Points, in no order, along strands that fork and pass close to each other.
Two points are linked if the straight distance between their rows is under 19.9.
kasi: 12  16  6  4  -13  31  12  20  -5
Kel: -15  11  -6  -14  10  2  20  -5  5
bofug: 10  -37  -21  5  -4  -19  -41  -13  11
Vud: 9  -39  -26  3  1  -29  -36  -15  5
lod: -1  -9  -6  14  -17  -26  -6  -6  23
tisi: -13  15  12  -20  14  33  22  7  -17
Fudes: -12  -6  -8  -5  4  -26  2  -11  13
larut: 3  -23  -8  12  -16  -21  -28  -10  23
Piluf: -16  -3  15  -16  7  23  0  1  -4
robus: -1  -21  34  -4  -3  26  -40  0  -23
disav: 0  -20  26  5  -12  24  -36  2  -6
Pudev: 30  36  -20  2  12  20  20  18  -4
tiza: -6  -18  -11  1  4  -39  -10  -11  12
vipo: 5  -27  -5  10  -14  -7  -37  -8  19
ronas: 26  35  -25  6  12  -1  29  8  -1
Selev: -15  1  5  -14  5  15  4  -1  3
fom: 19  29  -23  13  1  -16  30  4  2
Zago: -1  -15  -6  10  -16  -21  -16  -8  22
vupar: 1  32  -21  -3  22  -11  41  -4  -7
zemav: -4  -26  0  -7  3  9  -32  -7  4
gired: 4  9  17  2  -15  31  7  16  -7
sodud: -10  22  -15  0  20  -28  39  -9  -5
Nuve: -15  16  -13  0  20  -36  34  -10  -3
rera: -11  19  -5  -12  12  11  26  0  0
gume: -19  6  -10  -4  18  -39  23  -10  1
Fifi: 6  4  -7  15  -23  -2  3  3  20
gesa: 7  10  -11  14  -19  -10  13  2  15
mepu: -4  -3  46  -10  -8  30  -13  5  -29
sido: 5  -25  0  14  -20  1  -39  -6  20
rused: -2  8  -10  19  -7  -40  20  -2  10
rola: 23  33  -26  15  12  -21  33  4  -4
Rivak: 1  -4  0  11  -22  1  -5  0  20
Remig: 19  33  -25  13  19  -24  38  0  -8
rin: -7  -11  30  -4  -7  28  -20  4  -11
lin: -5  -26  -15  -2  7  -42  -17  -14  9
big: 13  21  -18  15  -7  -17  24  3  8
dilem: -15  -11  -9  -4  18  -49  5  -10  3
Vegak: -14  -2  -7  -10  7  -15  7  -10  11
vafoz: 25  29  0  2  -2  35  15  27  -13
fibin: -10  11  31  -16  4  36  12  11  -25
val: -14  -18  -11  -1  20  -56  2  -9  -1
zeget: -1  1  21  1  -15  30  0  11  -5
puze: -1  -21  19  6  -13  20  -33  1  4
tuf: 6  12  -14  22  -12  -35  20  0  11
Rala: -4  -1  -8  17  -8  -44  9  -5  13
ferad: 6  14  28  -6  -9  38  12  19  -25
lezed: -10  -11  19  -7  -2  23  -16  2  -2
Fival: -9  12  -11  -2  3  -15  22  -6  9
meka: 1  -19  5  11  -19  8  -30  -2  17
Rak: 15  19  18  -1  -10  38  13  25  -20
Lubor: 0  -11  2  9  -20  2  -16  -2  21
Tela: -10  -11  -8  -2  3  -33  -3  -11  13
Sama: 7  -37  -26  -2  7  -34  -31  -15  2
gel: -16  -1  23  -17  6  30  2  4  -12
Les: -15  -2  1  -14  6  8  5  -4  7
kidul: -12  3  33  -16  3  33  3  7  -22
bosit: -7  1  39  -12  -4  33  -4  7  -26
keme: 1  -30  -4  -2  0  6  -40  -7  6
fur: 10  16  -15  15  -14  -13  18  4  14
fev: -1  15  25  -10  -1  38  15  16  -24
Tomu: -11  16  0  -13  10  21  24  3  -4
derap: -12  -15  9  -10  3  16  -17  -2  3
nepe: -8  -22  6  -10  6  12  -27  -5  3
Gen: -12  15  8  -17  10  29  21  6  -9
Turu: -3  -8  46  -7  -10  29  -22  3  -28
kesup: 8  -36  -14  1  -1  4  -48  -10  0
Tam: 10  36  -24  -2  22  -4  39  -1  -7
tufus: -3  -4  30  -1  -14  30  -9  9  -10
vom: 18  34  -24  1  17  -1  33  4  -4
Subos: 0  -23  25  0  -4  25  -41  -1  -14
Ged: -18  -4  -8  -7  17  -43  13  -12  4
labur: 28  32  -10  1  6  28  18  22  -7
doke: -15  6  -8  -11  9  -10  16  -8  8
lete: -3  -7  -9  14  -11  -39  -1  -7  18
lop: 2  -35  -21  0  8  -45  -23  -13  4
Pufo: 7  -36  -18  0  0  -9  -41  -12  6
zaso: 18  21  0  4  -9  31  15  22  -5
lanid: -1  -16  42  -6  -6  27  -34  0  -27
lilib: 34  37  -24  4  14  9  22  14  -1
bupi: 1  -20  12  9  -17  15  -31  0  10
zes: -3  29  -20  0  24  -22  43  -8  -9

A fork is a point with three links, a tip a point with one. Leave the first point through the second and follow the links. Name the first fork or tip that comes.
lod, Zago | meka
Rak, ferad | kidul
larut, Zago | tuf
gel, Piluf | Les
Nuve, gume | val

A fork is a point with three links. Follow the links from the first point to the second and name the forks in between, in order.
Fifi, Zago | meka
Tela, Tomu | doke
Les, fibin | kidul

Name the points in between on the shortest way along the links from the first point to the second, in order.
robus, Rivak | Subos disav puze bupi meka Lubor
lop, Vegak | lin tiza Tela Fudes
Tela, Tomu | Fudes Vegak doke Kel rera
fev, Turu | fibin kidul bosit mepu
val, sodud | dilem Ged gume Nuve
zaso, tufus | kasi gired zeget
